Points, in no order, along strands that fork and pass close to each other.
In the rows, zero is written as 128.
Two points are linked if the straight distance between their rows is under 83. Some points are linked to none.
<2313>: 122  118  96  117  88  134  109  125  134  117  171  111  136  158  127  73  130  129  109  124
<2607>: 132  118  150  127  150  140  138  120  153  127  143  134  133  178  99  50  136  130  169  130
<821>: 145  52  110  90  99  124  119  109  110  92  120  126  116  123  151  148  126  137  153  119
<2688>: 129  194  156  161  111  98  141  123  157  143  117  127  122  174  143  57  122  120  142  102
<3068>: 107  89  136  131  137  162  118  140  145  115  133  136  84  123  98  164  111  148  176  162
<1188>: 148  91  146  137  168  144  117  97  104  113  125  112  115  137  107  146  115  186  165  169
<485>: 106  141  79  121  126  115  118  130  96  166  128  146  96  129  140  151  167  138  139  159
<740>: 156  148  142  122  158  100  127  123  100  129  96  129  124  105  142  157  163  158  117  183
<2071>: 116  106  118  97  177  137  120  135  102  114  109  131  144  104  129  180  107  114  123  144
<206>: 142  146  124  137  157  137  139  110  137  157  127  96  160  136  160  89  157  162  140  126
<2534>: 162  133  154  158  82  162  126  74  148  123  138  139  196  171  110  67  145  100  157  167
<2397>: 117  58  107  117  170  112  163  122  42  139  89  114  132  126  96  197  135  93  137  124
<1215>: 100  135  137  125  142  147  144  129  164  120  123  120  160  129  135  114  142  149  183  147
<2327>: 134  85  149  105  113  149  155  106  130  120  109  123  77  96  155  134  171  152  131  147
<101>: 89  102  106  106  95  100  118  147  110  109  145  93  139  107  137  143  132  144  124  95
<2204>: 141  160  165  160  83  142  137  95  157  149  126  105  192  196  88  76  104  74  142  122
<1992>: 155  81  110  139  157  96  126  179  100  162  90  149  107  124  113  158  115  133  117  123
<1540>: 168  166  139  140  71  147  126  110  160  147  149  158  149  171  113  77  160  131  159  147
<2693>: 151  169  144  116  125  153  164  138  155  135  147  147  156  148  107  80  173  122  114  115
<487>: 115  95  97  111  155  126  165  105  56  118  112  139  114  133  116  201  133  115  133  135
<367>: 111  127  147  112  103  152  130  132  150  140  131  98  152  121  124  98  185  136  118  149
<2597>: 125  184  155  124  104  115  132  122  164  126  127  137  166  112  133  121  159  126  131  135
<2878>: 65  170  119  137  148  127  144  151  148  127  150  118  171  153  103  123  121  127  155  109
<648>: 170  95  138  111  110  118  94  156  117  139  143  162  116  119  140  132  126  132  86  113
<344>: 138  103  108  79  121  119  121  142  83  87  135  111  165  125  114  135  133  114  94  117
<142>: 127  165  138  159  146  131  148  130  178  137  123  110  157  135  159  79  90  120  154  86
<2471>: 141  142  121  128  120  151  148  137  173  134  122  112  167  136  172  104  106  153  154  98
<1321>: 136  151  121  131  84  148  126  83  167  131  168  132  127  136  157  89  126  108  105  122
<2606>: 127  107  109  120  117  118  112  127  121  153  112  110  150  105  189  142  158  144  131  127
<2754>: 138  169  155  132  59  124  119  101  151  154  139  119  159  159  109  79  186  119  133  139
<2743>: 105  132  124  111  120  114  131  124  117  137  130  103  126  122  130  115  190  155  125  152
<82>: 166  89  103  115  136  106  131  160  91  126  99  133  177  112  150  144  98  130  113  90
<9>: 99  160  177  120  110  147  116  107  182  144  168  143  134  126  146  120  138  134  130  105
<1642>: 126  129  134  94  151  150  121  123  120  96  125  127  170  102  137  153  127  133  122  133
<1164>: 117  121  109  154  167  127  167  173  109  141  103  128  106  113  105  174  145  153  123  112
<2641>: 148  126  116  109  96  133  132  102  134  67  142  142  146  155  122  86  145  151  147  142
<1820>: 150  111  129  165  147  114  127  128  122  160  82  91  87  86  146  151  144  153  141  158
<2414>: 141  127  136  129  124  113  106  163  142  142  145  150  124  147  101  107  123  168  138  129
<1618>: 114  65  125  129  155  142  155  131  94  148  104  102  62  113  117  155  143  109  118  128
<544>: 129  135  111  141  48  146  132  148  175  149  145  120  162  136  106  85  141  116  117  135
<724>: 124  62  89  86  128  116  134  157  75  115  123  133  161  134  128  128  140  103  114  111
<1629>: 85  106  98  118  156  126  137  163  133  129  126  122  106  110  111  103  145  113  103  131
<1300>: 152  168  150  141  69  150  124  71  167  132  125  111  190  130  134  82  118  82  114  148
<2233>: 96  178  169  136  127  132  125  160  165  118  121  126  157  126  117  103  90  114  141  102
<616>: 154  168  129  120  108  124  144  134  148  116  128  145  94  104  151  104  137  123  82  112
<3006>: 86  98  131  125  141  107  138  119  102  126  102  77  113  87  159  181  133  127  104  102
<552>: 113  133  128  142  150  112  113  163  150  121  99  135  108  87  157  125  120  124  135  160
<1225>: 120  114  110  137  91  142  124  150  158  142  128  97  153  117  164  103  117  141  145  101
<2898>: 85  166  120  137  104  132  110  108  143  148  146  121  182  186  123  67  96  96  173  127
<1673>: 128  173  146  151  176  127  157  115  131  150  129  112  127  140  137  161  137  169  145  121
<79>: 152  148  90  129  122  123  159  179  111  97  122  159  126  132  108  105  122  124  95  113
<1011>: 129  107  143  133  162  161  104  156  154  141  157  146  125  137  127  129  80  145  132  121
<841>: 139  144  117  109  162  135  154  133  121  113  131  155  105  131  109  128  153  150  118  120
<913>: 149  109  100  119  106  110  132  170  123  85  128  127  122  144  112  98  110  139  121  107
<2409>: 133  111  111  139  135  121  151  146  140  108  105  135  98  130  118  128  128  162  175  167
<1422>: 131  87  134  168  127  84  121  116  70  141  98  116  106  107  102  233  98  92  134  112
<1072>: 109  144  153  148  152  114  117  168  154  129  117  109  121  102  135  148  114  138  128  127
<3066>: 184  143  149  128  89  123  132  108  153  82  137  122  153  146  113  67  149  146  136  149
<2698>: 131  180  137  141  165  136  127  145  136  156  156  108  156  133  126  75  115  123  95  107
<1018>: 140  100  138  123  171  141  138  119  106  122  94  106  156  124  130  145  116  177  152  146
<1885>: 147  88  134  83  146  108  106  132  82  106  154  126  129  134  121  151  130  137  94  102
<797>: 155  157  88  118  71  135  142  113  144  134  135  139  145  121  163  129  126  142  134  113
<1160>: 128  147  165  121  155  113  150  96  144  103  119  122  81  115  137  131  123  159  137  146
<1340>: 123  107  128  140  147  138  123  147  138  133  96  150  127  117  120  144  141  161  180  190
<3054>: 125  109  117  117  135  118  180  115  101  92  126  120  75  116  123  198  134  142  120  92
<512>: 102  161  158  154  146  109  139  139  172  111  132  122  135  140  142  114  87  128  153  91
<2845>: 154  119  151  116  136  171  106  111  161  125  141  147  153  125  139  74  132  123  118  128
<932>: 171  146  95  114  77  137  128  121  115  134  132  122  146  120  163  125  119  122  85  96
<1702>: 96  55  130  125  166  113  147  132  87  130  98  79  90  90  131  172  135  117  111  119
<876>: 138  118  85  139  130  115  124  193  125  155  102  132  152  113  138  135  148  138  117  124
<419>: 180  163  144  127  139  172  129  150  151  124  127  160  184  142  108  98  106  116  145  138
<722>: 162  61  146  155  136  88  108  133  81  158  103  126  119  111  118  201  96  114  132  97
<2912>: 91  131  175  121  123  130  98  119  154  146  151  132  147  165  112  96  124  142  163  141
<2191>: 126  165  111  132  104  110  131  140  128  139  161  127  133  139  115  134  138  143  101  99
<768>: 81  150  123  154  152  127  158  120  134  110  104  122  74  99  122  171  99  129  158  157
<948>: 99  109  126  157  134  96  125  130  80  137  127  110  64  116  97  218  133  126  105  111
<656>: 89  149  165  133  132  147  142  129  178  172  162  123  121  143  123  132  140  143  144  92
<294>: 96  148  120  140  114  138  122  122  152  109  160  118  152  122  151  159  84  156  157  96
<2545>: 156  160  100  121  153  115  158  162  111  112  124  117  170  127  129  151  120  162  118  95
<777>: 125  92  130  116  113  95  134  128  99  147  102  98  142  101  166  179  164  139  110  98
<2109>: 143  133  190  130  103  156  128  92  144  130  156  128  159  180  128  70  148  149  158  140
<3176>: 151  161  146  116  89  133  154  114  167  72  149  108  151  140  101  97  140  128  111  89
<1713>: 84  182  156  117  173  121  141  77  137  130  143  108  123  140  136  123  127  131  134  122
<1998>: 136  114  130  107  132  145  120  89  131  72  149  154  135  128  138  103  123  143  154  147
<3032>: 183  116  119  130  123  108  118  153  123  98  96  138  150  107  155  128  115  140  121  112
<1886>: 105  159  141  144  123  149  139  107  154  130  130  126  177  168  148  63  126  96  182  131
<2223>: 150  78  149  94  146  116  149  133  92  115  128  118  112  129  109  152  167  129  92  116
<1198>: 133  128  115  115  106  162  134  135  138  101  138  97  196  130  116  78  139  126  123  138
<1794>: 67  152  118  153  157  131  130  138  132  145  150  118  81  111  109  179  125  126  111  117
<1534>: 161  104  126  139  125  119  169  120  96  108  99  146  71  113  124  185  112  141  130  115
<1703>: 131  156  131  133  157  135  123  122  129  148  142  108  164  152  135  57  124  132  134  131
<1549>: 109  143  109  146  139  85  120  133  115  106  96  132  104  104  155  158  103  121  135  142
<2013>: 163  51  117  116  130  117  78  144  97  154  139  137  116  132  135  138  120  141  96  125
<601>: 149  152  76  118  77  134  122  140  107  149  147  133  176  127  147  135  140  97  88  114
<2482>: 118  186  157  109  128  100  119  113  150  102  138  109  156  138  128  98  135  132  144  142
<320>: 130  159  200  134  76  164  138  95  147  114  128  123  200  188  106  74  102  82  149  93
<1535>: 135  74  137  129  140  144  101  122  104  181  115  139  98  102  149  186  135  132  118  130
<3174>: 92  177  128  149  105  102  129  156  157  119  133  144  117  148  112  67  127  98  131  137
<2623>: 82  155  149  145  191  133  145  105  132  132  129  98  109  126  114  132  104  119  162  136
<550>: 146  170  164  109  104  174  125  100  156  120  147  157  187  170  94  93  120  83  119  130
<956>: 115  83  97  96  116  68  132  122  66  110  115  150  134  134  124  179  133  103  129  116
<691>: 137  141  154  129  117  105  118  152  143  110  117  126  116  89  132  164  137  152  112  120
<226>: 140  118  131  127  126  120  155  113  132  134  77  118  86  100  162  135  155  150  151  159
<2535>: 136  106  102  124  143  123  121  147  132  125  98  160  113  101  162  119  128  112  123  148
<2028>: 109  125  158  136  164  161  109  92  104  143  157  109  63  113  111  164  109  129  114  140
<2645>: 75  147  57  136  134  120  163  116  124  136  142  139  84  143  130  132  139  140  151  127
<511>: 108  162  155  120  118  120  113  124  156  108  132  84  181  153  119  58  156  117  150  143
<1847>: 134  112  113  161  141  135  148  121  59  137  102  100  59  118  79  183  117  100  153  167
<2235>: 149  90  153  137  138  105  157  140  122  128  99  118  72  98  146  183  107  136  108  94
<3014>: 123  181  124  141  138  156  133  108  138  141  136  91  191  136  124  62  101  72  104  112
<2458>: 120  81  113  117  133  74  154  156  78  130  63  135  153  103  137  202  133  100  135  115
<3050>: 112  173  169  136  115  138  122  99  144  129  110  110  200  162  123  68  143  84  160  142
<359>: 124  125  152  154  168  138  130  105  145  153  122  130  55  132  117  120  138  133  144  161
<3155>: 140  49  111  93  130  113  152  158  85  132  94  143  135  138  116  157  146  113  136  112
<2278>: 143  123  207  126  147  153  137  124  153  111  147  119  147  177  111  57  150  143  152  123
<1273>: 100  199  125  115  129  140  151  114  154  151  138  167  131  145  125  105  153  110  135  128
<279>: 135  95  110  137  151  107  114  96  62  133  137  84  71  138  119  166  107  126  125  141
<127>: 134  152  100  142  145  99  154  145  104  111  107  120  136  111  141  191  104  163  119  85
<2784>: 143  150  164  141  105  154  131  89  146  140  160  125  169  186  120  54  135  116  134  105
<2775>: 126  183  131  146  81  145  146  134  172  128  139  128  158  174  75  82  104  88  123  98
<398>: 125  149  114  107  102  157  159  106  153  89  171  114  155  151  113  93  119  126  117  96
<2111>: 155  122  137  105  105  139  117  120  140  89  130  121  144  108  153  77  146  100  75  133
<1439>: 161  115  92  134  76  151  129  140  155  158  133  134  169  145  121  87  131  135  133  132
<2284>: 68  154  137  131  158  126  128  136  146  128  158  133  102  129  102  133  136  136  121  125
<2350>: 86  131  138  119  133  117  81  138  130  114  148  113  133  119  119  136  138  122  132  175
<1650>: 90  156  155  143  157  130  117  146  165  181  132  114  151  138  128  106  141  147  150  109
<2715>: 135  129  166  149  175  150  114  117  153  150  110  132  94  107  143  121  118  131  146  161
<1919>: 147  152  135  139  159  104  153  137  137  95  101  119  80  124  120  118  108  148  154  143
<2567>: 135  182  130  142  95  118  124  147  156  152  129  121  151  132  131  108  146  142  119  122
<607>: 145  188  95  145  63  137  123  127  152  151  129  126  169  129  137  123  123  133  131  118
<2307>: 107  137  101  132  166  103  127  105  98  106  148  105  87  130  146  124  100  149  125  121
<3121>: 184  130  121  131  102  132  108  137  150  135  130  157  134  144  133  101  111  177  157  124
<2160>: 101  131  115  96  101  163  90  103  142  124  169  140  165  121  139  99  126  118  129  143
<2643>: 143  99  116  101  146  150  144  139  119  137  146  161  110  145  97  174  119  161  145  101
<2023>: 114  125  105  110  146  96  112  118  97  99  156  134  110  129  143  149  81  137  105  117
<1444>: 90  103  158  146  163  108  95  108  135  125  126  89  96  105  155  114  120  151  139  158
<3160>: 117  128  105  110  103  130  147  147  121  91  148  150  124  112  136  158  109  118  97  77
<2988>: 176  167  136  135  131  132  150  138  150  112  141  148  153  169  113  81  90  136  149  118
<1119>: 156  153  178  140  95  161  135  105  182  119  123  175  165  138  131  95  119  118  162  138
<883>: 127  103  94  96  145  143  151  138  110  119  156  154  114  154  106  125  131  148  128  118
<1769>: 129  112  121  120  167  92  99  159  81  149  130  123  134  113  134  180  121  131  86  90
<1825>: 158  147  139  136  97  95  104  154  136  115  110  125  139  103  147  127  111  136  103  126
<3056>: 147  149  136  123  41  174  139  119  173  128  134  118  179  133  102  95  158  115  118  138
<2186>: 119  152  152  128  103  123  92  110  154  120  164  112  150  154  121  103  113  150  147  134
<1735>: 137  88  116  142  124  102  113  211  116  148  97  137  129  127  117  146  133  145  138  137
<349>: 147  87  104  117  113  129  121  139  104  125  154  152  117  157  113  102  165  150  134  138
<2948>: 142  61  104  109  134  98  123  125  85  129  103  128  77  139  137  127  145  105  112  138
<1274>: 150  73  105  116  111  132  113  135  113  113  128  101  173  128  152  103  154  142  120  135
<313>: 90  190  158  128  127  127  146  122  144  157  142  159  140  176  122  73  151  93  144  118
<1388>: 171  153  95  120  126  133  152  169  132  119  121  138  172  127  117  119  117  134  95  112
<2684>: 110  111  104  129  108  110  132  129  125  145  131  105  83  118  160  123  131  148  108  88
<1355>: 98  128  105  133  103  114  107  154  144  122  130  75  146  112  138  112  132  161  120  116
<317>: 62  165  132  123  127  138  121  138  159  142  167  122  155  180  115  83  104  104  153  109
<1683>: 133  141  107  126  133  132  106  131  130  148  129  120  140  113  169  87  117  112  95  133
<1871>: 138  81  129  118  142  146  140  86  132  103  113  125  79  112  167  151  131  154  142  115
<789>: 128  120  73  132  96  104  111  177  117  157  114  151  124  113  149  143  120  118  99  112
<1823>: 78  157  143  124  174  130  142  120  151  140  152  159  82  157  110  122  114  111  139  134
<147>: 141  108  83  144  166  98  140  128  69  137  94  128  120  124  122  164  105  144  150  152
<2340>: 102  130  106  159  149  146  143  117  62  145  99  81  96  99  100  208  119  91  153  161
<1058>: 131  120  141  121  141  149  120  129  128  168  128  132  95  106  146  181  162  146  109  129
<1169>: 112  143  114  119  127  145  103  152  143  119  143  168  155  93  128  138  107  104  105  124
<2253>: 128  120  97  124  99  112  140  119  142  94  127  124  80  127  166  106  137  136  126  112
<3297>: 127  133  114  128  92  97  108  153  135  129  145  137  117  144  115  135  136  158  113  144
<338>: 104  167  122  130  115  106  100  129  135  105  137  125  166  114  141  164  101  135  128  116
<1242>: 101  157  112  105  142  141  152  105  147  111  140  128  126  130  142  150  101  146  171  116
<241>: 151  98  129  180  144  105  114  141  111  142  84  101  60  100  127  165  103  141  150  164
<818>: 139  160  116  128  118  148  96  137  156  148  119  148  166  97  165  117  105  98  113  126
<1747>: 71  189  130  152  149  112  142  168  138  162  136  111  152  145  117  106  137  142  138  102
<2734>: 124  178  110  130  98  133  127  125  155  115  142  162  148  124  108  93  138  89  92  150
<1220>: 151  137  77  121  81  130  141  150  119  94  103  121  174  117  105  113  143  94  104  151
<727>: 153  65  146  117  137  122  147  103  115  124  98  112  91  108  157  163  130  123  109  109
<2300>: 85  130  144  134  147  144  159  96  153  117  125  123  60  112  118  154  106  130  163  118
<2328>: 153  147  115  122  120  86  145  161  94  113  117  144  140  117  118  172  144  129  77  94
<1745>: 144  161  144  119  91  135  122  97  162  116  155  127  97  141  140  45  143  108  108  123
<2002>: 106  140  115  162  161  119  145  160  156  152  119  147  120  141  112  112  107  144  163  125
<2700>: 126  124  113  142  124  129  126  160  152  103  133  134  131  122  141  166  79  160  144  100
<891>: 120  152  110  117  101  164  121  139  178  119  136  174  122  141  128  82  125  98  127  143
<1288>: 104  119  94  143  110  80  135  166  92  96  101  135  117  108  144  159  133  132  117  90
<2733>: 154  158  180  148  102  142  111  137  182  144  121  118  177  145  94  66  129  112  133  129
<1687>: 158  145  73  123  89  113  139  145  117  108  97  129  151  106  152  104  147  126  122  147
<2694>: 105  118  142  158  154  112  123  164  137  129  114  95  82  109  107  155  126  151  135  144
<164>: 132  154  106  144  160  113  147  126  115  151  115  123  123  113  166  161  130  169  120  110
<3252>: 103  145  126  126  165  146  115  77  139  135  133  120  121  114  149  168  97  147  165  143
<2029>: 129  83  123  114  139  155  150  159  125  137  88  132  140  84  135  155  153  137  116  115
<1095>: 125  168  138  171  75  142  146  107  167  167  130  112  153  204  76  78  103  65  114  107
<331>: 109  74  146  146  138  90  157  126  77  150  85  95  95  98  109  192  149  97  96  106
<824>: 113  81  121  105  98  140  125  135  129  92  136  102  129  113  147  146  120  148  147  116
<2184>: 136  131  107  116  162  129  102  162  109  122  151  154  146  114  122  122  96  125  94  121
<931>: 140  144  180  149  115  130  100  143  160  127  124  140  149  144  108  46  136  108  113  162
<3057>: 129  96  85  100  98  83  109  128  86  130  134  153  131  128  134  159  141  105  95  129
<2426>: 103  99  126  160  162  128  119  132  71  159  107  67  108  117  113  195  117  121  128  150
<862>: 162  117  119  160  131  113  155  100  47  152  102  97  74  125  108  208  114  108  141  137
<844>: 142  68  136  127  155  103  154  166  96  153  65  124  141  97  133  190  137  108  131  98
<718>: 153  205  151  144  97  130  106  79  163  117  128  133  174  135  136  76  128  96  124  166
<798>: 97  124  179  111  129  130  103  138  169  107  128  125  114  104  126  120  141  131  123  162
<2401>: 138  203  186  134  119  131  155  101  165  113  116  130  164  152  90  82  133  89  120  92
<1688>: 122  110  111  105  108  142  149  155  154  96  134  162  106  108  112  146  132  130  120  110
<3125>: 140  116  140  135  121  121  129  169  148  82  123  146  113  121  94  159  84  155  146  111
<311>: 162  87  139  115  152  133  128  84  79  102  116  107  87  141  109  163  130  143  157  171
<1019>: 133  142  120  126  164  124  97  115  131  139  153  125  119  138  152  88  117  140  128  144
<133>: 145  169  161  136  145  130  131  143  150  148  124  140  151  121  130  85  127  108  84  102
<2969>: 96  116  122  116  149  157  133  148  159  127  170  148  134  153  120  117  94  134  151  90
<2914>: 87  176  122  126  118  106  134  146  147  135  153  135  105  118  129  141  153  125  91  112
<1266>: 142  144  145  146  105  158  140  95  159  139  137  97  170  128  134  61  123  67  104  134
<2447>: 138  109  125  103  164  144  118  134  105  132  163  120  139  127  132  141  110  143  83  102
<1394>: 125  150  90  103  99  136  130  116  139  98  179  113  133  141  126  98  123  107  81  91
<2928>: 133  94  144  125  133  162  101  122  152  140  146  145  102  120  145  137  111  141  135  113
<720>: 121  135  122  180  164  124  179  137  94  162  101  110  75  109  104  193  141  135  129  133
<1029>: 128  112  112  132  148  72  129  141  73  124  112  117  153  112  140  195  110  138  110  85
<2821>: 89  102  101  91  121  143  88  111  120  120  155  133  127  131  149  129  108  121  136  134
<1013>: 131  169  150  122  64  151  143  110  165  131  163  98  178  151  120  96  184  129  128  120
<1428>: 119  92  97  129  130  157  135  130  135  158  115  143  124  134  165  109  139  150  173  151
<2666>: 129  102  154  131  158  131  127  135  139  132  145  129  75  131  121  102  161  151  131  145
<963>: 134  135  152  109  135  151  99  124  144  100  120  140  169  121  111  101  150  130  151  183
<1373>: 111  140  144  91  119  157  99  105  132  110  187  136  159  135  108  123  136  125  107  130
<1193>: 131  82  131  119  127  103  106  127  84  120  101  123  128  122  124  176  130  132  159  168
<961>: 149  44  123  129  133  68  128  136  80  149  108  121  104  130  133  180  118  113  124  98
<1516>: 140  136  99  111  107  121  90  106  116  152  140  166  125  111  166  155  129  128  120  140
<330>: 136  145  141  135  91  126  113  115  154  131  179  92  138  150  119  75  130  154  115  109
<2600>: 126  141  136  137  102  117  71  130  147  161  145  149  155  129  140  82  131  123  127  153
<280>: 135  106  128  149  136  114  132  144  86  136  96  119  64  114  104  179  133  118  138  179
<1773>: 168  124  107  115  149  113  126  129  97  84  138  126  117  139  136  62  113  132  108  145
<2829>: 89  100  125  145  157  136  100  126  132  123  143  131  87  143  102  121  108  133  162  169
<2985>: 179  136  117  119  73  129  109  115  126  119  147  123  138  126  137  94  132  118  70  129
<2178>: 148  96  134  100  106  108  115  155  106  128  110  169  120  98  145  165  111  118  91  99
<3190>: 136  170  166  144  107  131  110  135  173  131  125  109  181  121  117  104  94  102  136  111
<1803>: 163  160  150  147  100  163  141  80  162  138  130  129  202  170  76  87  99  85  111  125
<161>: 141  109  117  111  131  124  124  132  91  137  130  124  120  147  113  129  178  169  133  152
<1299>: 150  114  143  104  118  129  120  135  126  72  117  143  151  114  130  110  159  117  128  177
<2070>: 150  91  110  112  140  104  125  131  92  72  118  130  120  122  155  99  126  134  120  142
<1121>: 115  111  161  118  124  128  127  126  158  106  148  116  103  133  123  91  133  136  123  133
<222>: 154  132  106  109  84  131  95  103  148  130  146  146  133  120  173  145  111  157  139  129
<3145>: 144  151  130  139  146  124  155  135  168  109  95  144  107  120  150  94  110  142  143  122
<1835>: 132  125  129  136  97  171  140  100  146  108  149  146  187  157  119  69  144  115  168  170
<1101>: 99  100  88  140  159  113  137  144  91  127  126  127  88  120  128  181  93  125  116  92
<2030>: 157  182  106  136  112  162  150  110  165  139  125  150  168  137  109  79  133  73  111  151
<391>: 85  153  112  141  131  127  131  174  151  131  122  128  119  118  129  87  139  102  123  134
<1049>: 134  130  113  99  145  131  149  122  95  116  131  168  106  105  131  167  138  123  102  133
<2966>: 135  143  150  130  144  108  123  97  130  102  141  146  81  132  113  176  107  154  146  141
<1541>: 125  121  176  128  116  155  105  143  165  104  152  138  134  136  121  69  123  104  117  133
<2052>: 153  199  163  138  88  127  127  115  171  128  115  152  158  132  132  105  130  105  154  156
<1586>: 135  82  158  91  111  118  137  134  106  97  116  120  113  106  112  175  160  150  111  126
<1594>: 109  68  151  159  146  124  101  142  75  143  125  84  108  104  101  197  99  116  114  122
<1168>: 132  149  144  156  169  137  173  123  115  150  114  102  88  110  107  167  131  163  154  145
<403>: 144  125  104  126  148  148  151  122  143  133  113  171  112  119  164  113  120  137  153  136
<630>: 114  78  137  119  151  163  128  103  137  128  116  115  126  119  169  113  150  155  173  161
<757>: 146  182  136  136  120  147  165  106  141  147  150  114  166  175  99  65  155  119  108  102
<2167>: 131  135  194  137  172  155  116  102  166  154  134  125  134  132  161  85  123  136  162  115
<2809>: 142  72  117  138  144  130  129  72  59  110  116  83  75  127  129  158  129  110  148  155
<1003>: 79  111  103  171  142  94  151  146  76  121  110  109  79  124  102  182  118  117  85  91
<3192>: 92  137  89  119  166  133  153  119  82  107  110  160  101  104  122  191  135  113  115  141
<2670>: 163  170  125  128  122  121  146  120  152  94  128  150  131  131  137  101  108  127  147  133
<1875>: 84  160  190  122  127  130  117  105  137  152  150  147  130  190  130  91  150  119  158  114
<2243>: 117  132  114  104  119  134  153  132  130  98  126  114  173  118  125  122  147  141  128  115
<481>: 123  134  163  116  157  166  129  95  148  153  149  148  129  132  124  155  157  141  147  151
<1244>: 118  108  192  118  153  170  147  105  184  125  129  139  106  131  150  108  126  130  149  120
<2790>: 126  36  131  134  162  100  149  102  56  150  107  110  112  136  90  185  132  54  137  127
<2532>: 134  141  97  165  161  96  135  153  89  125  95  148  88  113  137  174  101  144  124  152
<259>: 141  169  117  138  100  150  152  90  156  139  122  144  157  167  133  55  130  81  149  137
<794>: 130  103  137  106  117  107  95  135  123  92  98  118  143  93  148  136  160  135  111  156
<477>: 135  109  140  123  137  164  153  155  159  143  111  129  149  102  141  129  156  122  111  121
<665>: 133  76  129  118  150  156  106  101  122  163  151  160  79  122  135  160  112  141  113  139
<1865>: 109  176  120  111  146  143  162  116  121  133  143  164  118  152  110  128  154  143  145  135
<1154>: 125  165  153  105  129  150  105  132  143  112  165  161  171  157  97  111  127  111  122  122
<1354>: 152  86  111  132  148  69  124  147  79  139  93  142  96  131  125  138  127  109  109  112
<1323>: 89  108  144  153  137  130  125  123  155  142  114  78  89  115  133  145  126  149  163  146
<2724>: 136  59  143  105  127  133  116  126  93  116  120  117  116  116  100  196  143  145  153  142
<159>: 171  111  92  134  94  140  106  147  131  131  125  140  148  136  143  90  104  130  148  134
<2369>: 126  157  158  112  147  132  97  117  128  144  150  148  132  133  117  139  157  157  134  154
<382>: 91  141  81  133  132  113  133  154  121  140  130  161  106  142  127  129  136  142  149  163
<3189>: 138  60  118  101  176  144  121  120  94  119  118  126  143  110  146  135  120  123  127  152
<508>: 94  157  112  154  165  106  116  140  87  152  129  130  96  121  121  172  127  143  91  116
<194>: 174  83  141  119  111  162  104  132  147  137  148  154  135  126  144  103  124  145  110  115
<430>: 120  107  141  150  136  105  133  102  85  138  93  133  91  93  143  228  99  83  114  107
<1893>: 109  164  131  133  123  124  72  137  139  148  158  138  164  116  133  157  107  157  117  123
<2066>: 117  75  120  143  137  148  105  151  128  145  100  125  94  112  127  163  122  152  166  165
<1736>: 122  65  118  110  152  121  156  151  94  152  90  145  122  108  124  182  170  114  109  114
<2333>: 142  121  150  108  122  146  110  124  128  157  120  119  128  80  171  154  146  135  104  134
<602>: 103  144  56  149  100  99  115  167  117  123  143  139  130  121  155  116  119  118  98  111
<1857>: 124  132  130  126  149  150  119  86  111  133  116  112  122  111  136  188  132  144  165  172
<767>: 162  131  141  141  146  129  94  163  120  148  128  144  138  130  116  93  127  157  132  166
<3273>: 86  166  132  123  110  118  90  150  156  124  157  152  133  154  97  79  131  99  141  156
<1461>: 127  112  128  141  136  114  104  115  95  150  109  137  90  100  145  197  102  126  118  125
<2407>: 118  168  182  123  122  139  160  135  175  135  132  140  149  162  101  85  147  100  137  102
<786>: 199  156  132  138  78  113  126  112  144  109  125  114  146  137  124  74  145  117  94  138
<1031>: 130  152  125  122  104  105  128  117  150  119  127  144  91  110  171  123  145  129  120  130
<2387>: 153  97  132  101  113  138  131  119  127  134  149  168  99  138  107  171  161  169  132  126
<2648>: 185  165  90  141  93  143  150  144  141  119  125  116  187  129  100  102  103  133  119  113
<641>: 122  99  121  108  129  121  89  137  87  162  128  133  166  111  141  192  121  124  99  112
<1311>: 122  117  126  126  163  114  120  114  93  118  133  77  87  128  119  159  118  151  110  113
<1614>: 126  153  148  115  83  140  117  100  186  134  169  153  120  135  149  109  114  119  112  89
<3179>: 110  136  160  139  182  136  112  114  146  156  141  134  110  128  166  86  116  133  151  150
<542>: 142  169  143  132  132  95  121  155  126  125  112  156  126  99  134  182  153  144  77  119
<2820>: 113  130  136  133  116  121  73  137  128  142  136  129  150  104  148  116  147  127  135  174
<1025>: 91  165  125  112  154  140  148  92  134  105  159  122  136  159  141  110  112  127  161  107
<221>: 127  96  119  125  148  97  98  153  92  117  96  109  125  110  137  148  139  136  120  162
<42>: 129  115  82  116  122  104  102  106  83  156  134  151  99  124  144  166  147  133  109  140
<2739>: 155  73  129  101  147  127  118  101  101  87  122  150  109  111  154  128  115  110  114  150
<469>: 119  107  119  110  153  155  107  86  111  139  165  120  78  120  120  183  116  149  128  131
<622>: 123  165  157  135  118  109  128  101  152  146  143  129  102  147  153  60  141  127  123  114
<992>: 105  97  99  164  143  110  137  172  121  139  128  130  73  140  130  164  93  146  140  104
<696>: 76  152  168  135  179  141  142  117  143  147  126  135  109  156  116  110  124  114  178  130
<2221>: 145  166  99  155  78  156  102  116  165  167  139  116  198  141  97  96  105  93  116  142
<1081>: 79  85  102  119  153  146  142  140  111  132  128  125  76  106  141  147  141  112  96  134
<1425>: 122  71  87  120  98  102  123  130  108  144  120  119  97  133  142  116  158  127  116  113
<734>: 132  125  109  98  111  166  135  152  155  113  142  180  119  127  119  112  158  119  127  137
<1344>: 177  156  85  136  77  146  138  122  144  120  108  107  193  116  113  102  119  100  94  150
<1468>: 100  109  107  122  146  127  137  170  113  98  137  122  121  101  134  136  92  113  80  81
<2279>: 124  109  143  127  161  170  141  82  118  146  130  127  97  131  124  166  157  152  161  174
<737>: 164  169  120  146  112  147  159  141  156  106  142  128  169  155  94  84  94  103  120  103
<3116>: 141  109  74  108  76  131  129  138  124  72  138  127  134  137  131  110  103  115  130  121
<2568>: 113  130  101  154  166  128  125  153  133  156  124  154  86  135  112  150  94  150  148  118
<234>: 131  136  131  110  104  165  116  128  152  108  134  140  191  141  104  87  154  110  132  169
<655>: 97  80  108  124  121  68  139  103  78  141  109  150  120  124  117  212  133  80  134  105
<1086>: 116  129  125  129  163  100  134  131  73  129  135  112  95  112  97  182  138  132  93  130
<237>: 135  101  119  136  133  94  105  119  109  109  101  120  105  101  176  173  96  135  128  115
<1641>: 99  115  182  134  150  152  134  94  179  126  136  124  77  138  132  132  110  135  176  130
<2007>: 183  147  134  140  122  154  141  156  150  157  128  122  170  121  115  67  129  113  87  116
<2474>: 144  92  129  142  157  87  132  101  49  148  115  109  81  146  106  188  123  109  128  126
<2941>: 137  154  152  121  143  120  114  125  101  134  124  142  116  111  100  150  173  141  101  158

Follow the links from the first point to the second, and from the first to the third. Name the last point that the two ways share.
<1242>; <1865>; <1394> | <2186>
<3273>; <2007>; <237> | <1535>
<544>; <601>; <2912> | <2567>
<2754>; <511>; <1311> | <2191>
<2007>; <1081>; <3068> | <1535>
<2698>; <164>; <913> | <1388>
<317>; <1101>; <382> | <2567>
<1823>; <2643>; <2784> | <313>
<1857>; <2340>; <1003> | <1086>
<2693>; <259>; <797> | <2482>

A fork is a point with three links, a tip a point with one. Leave the first point through the second and follow the links. Name the first fork or tip that comes.
<1886>; <2898> | <2688>
<821>; <824> | <1541>
<3190>; <2233> | <821>
<3054>; <1534> | <1847>
<1847>; <280> | <3054>
<622>; <1745> | <1886>
